A landscape with many valleys, sampled at points; each row gives a point and its height.
A ball rolls from a point to whichever of its 2 nearest points has the largest drop for the distance, and stops where none of them is lower. Distance is the straight distance between rows; heights are no part of it.
Fop: [148 162 134 101 136 117 154 163 120 114 107 157 149 186 186 121 183 142
 163 168 123 161 109 103]  height 6.56
mimef: [133  89 110 110 145 144 127 132 137 149 136  85 137 129  79 160 119 156
  69 102  97 100 155 125]  height 5.40
Nul: [ 89 156 130 182 146  89 116 136 141 115 162 144 120 109 128 157  62 132
 137 108  93  70 122 102]  height 4.46
gasu: [ 93 136 140 167 117  90 103 124 122 127 165 129  90  98 114 142  44  94
 115  95  85  55 135 145]  height 4.22
bubi: [ 75 142 123 150  96 123 119 188 126 153  85 135  86 110 142  92 122 102
 119 111 137 110  87 181]  height 2.74
kov: [111 104  83 134 147 161 133 143 186 151  74 110 151 124 147 109 156 154
 126  98 132 134  75 135]  height 3.12
zalak: [133 134 135  96 135 159 138 104 114 107 153 101 186 151 148 166 121 170
 128 143 130 167 128 121]  height 5.59
pifa: [109 119  84  92 151 149 124 177 192 147  68  88 141 138 155 110 117 133
  94 113 140  98  95 139]  height 3.57
veker: [129 112 118 146 133 189 118 136 147 152  78 115 153 124 122 105 135 142
  78  76 120 135  66 143]  height 2.77
nopu: [144 135 153  73 150 143 130 144 123 104 132 115 190 173 125 146 220 143
 209 152 165 135 132  95]  height 6.12
neni: [148 163 177 136 117 135 182 143  81  75 168 169 121 138 166 135 145 133
 189 104 149 133 133 115]  height 1.52
vetel: [132 149 139 143 105 109 162  66 110 122 115 179 131 147 158 154 153 128
 197 178 141 170 157 116]  height 6.99
mutin: [134 135 128 103 131 118 117  92 145 108 126  96 155 163 149  97 177 132
 194 116 140 132 101 127]  height 3.31
razu: [ 62  97 137 101 124 138  88 227 113 154  83 112 101 108 125 107 160 107
 143 105 141  79 138  86]  height 4.06
pev: [ 73 141 153 135 117 116  89 179 125 177  97 114 121 128 149 102 148 114
 168  67 123  62 124  77]  height 3.85
fopo: [177 186 144 168  93 103 159  53 150 100  95 182 132 147 140 154 144  99
 211 146 146 176 148 126]  height 7.13
rupu: [148 169 137 135 133 121 152 110  96 125 217 153 182 114 120 143 115 107
 118 188 116 172 174 111]  height 6.53
neto: [118 103 116 126  87 171 156  93 145 146 103 118 144 151 139 167 145 146
 179  91 141 135 103 134]  height 2.01
nurul: [109 129 143  87 115 140 125 132 113 149  94 117  98 128 133 157  94 105
 126 181 138  89 141 110]  height 5.38
rekel: [ 90 118 162 109 121 107 110 135 119  67 154 114 127  85 116  70  89 109
  85 120 153  87  99 172]  height 1.22
gofo: [143  84 159 107 127 103 152 144 105 135 155 102 150 112 110 134 107 155
 147  96 137 101 179  76]  height 6.00
kerep: [145  88  91  62 135 129 145 126 142 119 138  72  98 143 107 197  80 153
 111 154 143 105 184 128]  height 5.80
bipu: [167 151 130 191 144 106 121 176 147 140 149 137 115 151 184  76 142 102
 121  85  93 151  75 147]  height 6.26
kun: [110 119 140 122 124 107 125  96 138 116 119 127  98  93  97  85 116 118
  84 149 143  92 102 146]  height 1.73
mur: [ 71 121  99 129 145 181 147 156 195 143  78 131 155 124 130 187 174 155
 170 135 165 121 140  83]  height 2.99
bisu: [103 155 138 157 127 128  78 147 114 214  88 125 120 147 141  85 171 110
 183  54 122  91 102 107]  height 3.67
mir: [137 146 148 185 134 108  90 152  94 211  94 143 106 123 117 104 124  77
 151  75  97  87 111 134]  height 3.48
dile: [171 139 131 181 104 131 136 108 158 138 174 142 126 138 126 135 106  68
 125 126 109 186 121 163]  height 3.86
Kegug: [159  96 109 134 119 134 127  91 120 179 109 112 211 124  84 115 171 150
 142 122 150 169 124 141]  height 4.87
Delu: [143 144 142 120 139 105 157 119  98  47 191 113 113 112 106 119  55 113
  90 119 148  88 159 177]  height 1.17
veme: [103 114 102 129 114 179 151 134 152 157  95 123 139 120 147 178 142 173
 180 137 155 144 139 131]  height 2.54
Mono: [125  98  89 105 107 145 118  48 105 156 111 103 182 123 100  98 153 137
 127 146 143 185 126 157]  height 4.70
Rane: [146  94 114 159 147 165 124  99 114 156  88 127 163 116 119 173 183 195
 102 172 158 168 145 104]  height 5.05
dufe: [185 139 117 109 120 103 138 101 120 111 158 110 167 151 127 144 153 124
 188 151 134 169 100 148]  height 3.72
kaluv: [153 134 131 161 126  99 162 114 140  72 198 140  98 104  93 111  79 108
  84 106 113 103 157 169]  height 1.64
nebov: [127 145 136 153 115 127  91 135 115 189 107 149 102 127 120 121 128  87
 164 131 101 131  88 148]  height 3.22
Fati: [122 109 106 105 140 103  87 152 126 116 154  84 100 155 142  85 115 103
  78  93  91 111 101 174]  height 2.67
zit: [155 132 148 213 143  95 111 158 155 139 146 144  82 107 117  84 122  95
  91  97  96 124  86 144]  height 6.04
guf: [131 111 110  81 179 164 113 130 144 119 112 100 157 147 129 183 132 193
 102 181 148 154 173  71]  height 4.52
digi: [140  95 145 117 112 117 126 132  96 171  44 140  81 126 115  96 158 129
 120 123 133 105 118 123]  height 4.40
latez: [162  89 120 155 110 148 145 100 129 147 132 136 171 114  84 112 132 129
 103  83 122 131 127 143]  height 5.08
bodig: [113 157 130 115 126 118 156 126 112 153 180 134 184 122 135 138 120 131
 130 172 123 114 166  94]  height 6.35
vobi: [ 79 128 110  98 112 108  67 189 119 132 106  97  95 144 158  85 119  93
 121 100 113  91 111 171]  height 2.26
subed: [141 132 173  40 138 159 118 130  98  77 134 110 179 156 143 147 161 156
 187 136 167 135 134  87]  height 5.99
Tekub: [186 153 146 180 131 149 172  50 166  71 184 146 121 109  99 144  95 153
  69 140 134 184 154 177]  height 2.76
lik: [112 123 140  74 133 121  93 119 131 105 129 111 116 150 149 115 137 151
 204 113 142 109  88 111]  height 2.97
saf: [ 65 117 107  86 149 140  98 177 149 123 104 102  95 120 136 160 103 125
  96 149 122  85 130 123]  height 5.13
timop: [161 144 165 197 113 117 153 111 146 125 112 214  92  94 116  92 165 108
 152 116 145 174 118 107]  height 4.39
kulig: [153 151 149 138 101 106 162 103  89 103 150 164 100 114 142 143 102 125
 168 183 139 181 167 129]  height 6.83
tam: [126 149 110 111 171 108 136 123  84  88 157 139  81 163 146 159 101 124
  49 150  81 110 181 137]  height 3.63
pugek: [139  98 129 177 114  85 123 182 119 141 142 110 104  88  67 107 119 107
  81 106 111  56 128 148]  height 5.76
labi: [115 174 172 168 137 166 112  86 131 121 149 170 129  82 119 150 136 134
  99 185 157 200 109 146]  height 3.80
zag: [135 140 148 118 127 142 183 139 101  93 148 162 188 155 175 115 134 139
 170  98 146 108 135  73]  height 0.93
rir: [134  88 114  99 158 184 103 123 113 157  87  94 180 124  94 182 155 187
 113 173 161 186 160  94]  height 4.83
reti: [132 115 120 112 153 173 135 126 208 132  55 113 179 162 134 189 175 154
 157 126 164 126 132  87]  height 3.47
Zilu: [ 81 134 117 143 177 153  97 163 152 115 111 114  94 114 140 161 110 145
 139 142  86  86  79 104]  height 4.93
koz: [124  95 127 126 136  86 111 176 112 116 149  91 111 112  87 118 111 126
  97 132 108  55 135 113]  height 5.63
Masit: [139 122 130 132 126 142 142  99 101 121 130 142 163 124 144 159 154 181
 122 183 148 173 126 114]  height 5.32
katop: [149 140 103 112 151  77 163 120 100  99 170 136 103 158 136 126 124 149
  70 158  94 162 187 147]  height 3.91
Gogem: [103 122  95 143 158 117 134 124 119  74 181 131  75 166 143 146 111 136
  49  84  84 116 148 183]  height 3.32
zogug: [111 115 103  79 123 123 135 152 114 123 102  84  86 134 113 200  75 143
 128 193 127 103 180 114]  height 5.61
Kuzi: [155  91 131 132 122 151 135 135  90 174 142  94 156 100  62 127 122 134
  92 107 138 110 136 138]  height 5.23
nuzil: [107  91 143  95 134 153  98 114 128 114 107 104 107 112 121 127 146 183
 157 134 149 136  76 138]  height 2.57
sumed: [130 185 123 103 133 132 150 150 141 128 114 137 174 181 156 145 216 124
 195 204 155 142 126 125]  height 6.33
gev: [ 78 101  60  52 134 155 139 180 196 149  81 105 152 124 143 105 146 125
 126 112 164 128 148 125]  height 3.99
bul: [157 116 106 111 125  85 156 109 123 107 123 133  89 145 133 109 123 146
 115 159 117 132 147 129]  height 4.24
fud: [128 144 130 156 155  98 105 170 136 152  95 145 121 156 189  63 178 126
 125 105 111 131  77  99]  height 6.46
Dofi: [115  91 143 134 109 186 123 131  80 187 105 133 133  99 101 163 119 142
 111 116 132 118 139 139]  height 5.37
tepe: [179 148 137 189 128 141 143  79 175  84 184 156  99 112  80 117  81  93
  69  99 105 137 141 175]  height 2.15
Dufiv: [119 145 128  92 136 129 151 132 148  67 164  99 127 117 126 116  83 112
  85 130 144  77 112 185]  height 0.52
Zavum: [148 133 115 127 136 120 136 149 107 133 106 164 142 151 167  87 177 132
  93 153  98 157 111  98]  height 6.63
Pelir: [120 150 171 178 119 163 115  95 129 122 130 196 140  66 105 112 157 109
 142 131 143 195 116 119]  height 4.13
Zetus: [210 149 120 121  95 114 159  91 134 118 172 125 149 163 138 144 129  74
 155 153 125 189 124 168]  height 4.11
Bov: [167 149 148 125 109 110 163 110  87 109 193 140 118 111 114 135  88 117
 120 178 132 148 172 154]  height 6.69
Lev: [138 120 125  76 151 156 124 136 158 125  86 105 196 160 123 168 132 140
 126 163 143 128 132  61]  height 4.07
tiv: [100  95 120 108 128 101  89 103 147 118 112  96  82  96  94 109 107 153
 113 121 125 110  76 127]  height 2.13
rap: [ 93  99  78  79 133 145 124 127 143 161  68 116 144 129 129 102 150 155
  99 144 155 138 153 117]  height 4.25
mepi: [168 106  84 102 133 134 143 109 139 128 155  74 110 173  89 174  89 140
  73 128  97  86 171 151]  height 5.60
lek: [109 101 136 110 126 176  94  94  97 122 105 114 153 120 142 109 154 138
 123 100 129 142  77 132]  height 2.40
Nev: [119 158 141 127 105 108 168 127 113 104 150 185 137 132 179 103 140 101
 166 116 123 160 130 138]  height 2.07
Basi: [122 138 124 204 134  78  85 162 139 150 146 130  85  88  76  76 104 102
  78  82 106  94 116 178]  height 5.90
Rula: [116  87 136  91 113  80 111 168 105 153 127 100 129 123 108 140 108 122
 148  97 110  69 142  82]  height 5.81
Daka: [109 108 133  85 136 110 137 136  89 108 174 119 157 109 120 148 103 167
 114 146 117 113 184  78]  height 6.16
bazon: [109 110  79 118 127 119 131  64 143 142 107 130 135 122 137  84 155 157
 109 147 156 148 113 141]  height 4.49
Soge: [146 134 158  77 105 148 155 117  86 111 165 114 167 137 131 151 127 164
 173 122 186 144 154 126]  height 5.82
siviv: [153 165 168 172 148 172 141  88 128  64 194 158 141 106 126 152 102 141
  83 162 146 199 145 149]  height 3.30
basot: [ 93  89 125 105 125 125  85 184 101 176  56 113  73 113 109 103 138 126
 115 126 117 105 130 116]  height 4.23
Mutis: [148 199 118 181 105 114 139  96 175 130 160 182 141 134 150 108 102  48
 175 127 100 190 128 132]  height 3.26
Fito: [109 139 122 158 150 104  98 144 171 149 115 113 107 126 132 142  97 137
 144 120 103  64 101 102]  height 4.74
tero: [102 108  96 126 142 108 107 141 120 113 146 112  90 164 148 112 106 150
  74  93  68  92 119 126]  height 3.00
padi: [183 128 177 175  91 125 131 108 121 111 126 191  74 105 147 129 130  98
 186  71 124 160 127 110]  height 4.64
fev: [135 161 163 176  99 117 110 128 138 169 114 167  68 122 140 106  98  41
 155 104 109 147 124 134]  height 3.58
paza: [117 162 118 163 112 105 147 111 160 140 149 174 138 128 177  86 159  92
 174 137 133 170 105 147]  height 2.63
rubat: [ 97 152 142 163  91  94  96 136 112 126 127 147  75 108 127 124  70  53
 107 111 110 101 135 155]  height 3.95

Call two points neighbours if one is among the 2 nearest of the other. Go from one point of each pair to the other, from neighbour to neighbour, staying as low as possible. Name the highest point that can't be avoided.
koz and neto: Zavum
zag and lek: Zetus
Dufiv and lek: nuzil

Write out the way that a ball takes from each point below.
Fito: Nul, gasu, rubat, fev, nebov
katop: tam, Gogem, tero, Fati, vobi
Fop: sumed, nopu, subed, Soge, zalak, Masit, Rane, rir, guf, Lev, reti, mur, veme, neto
dile: Mutis, paza, Nev, neni, zag
siviv: Tekub, tepe, kaluv, Delu, Dufiv
basot: razu, pev, bisu, mir, nebov
kulig: Bov, rupu, bodig, Daka, gofo, Rula, koz
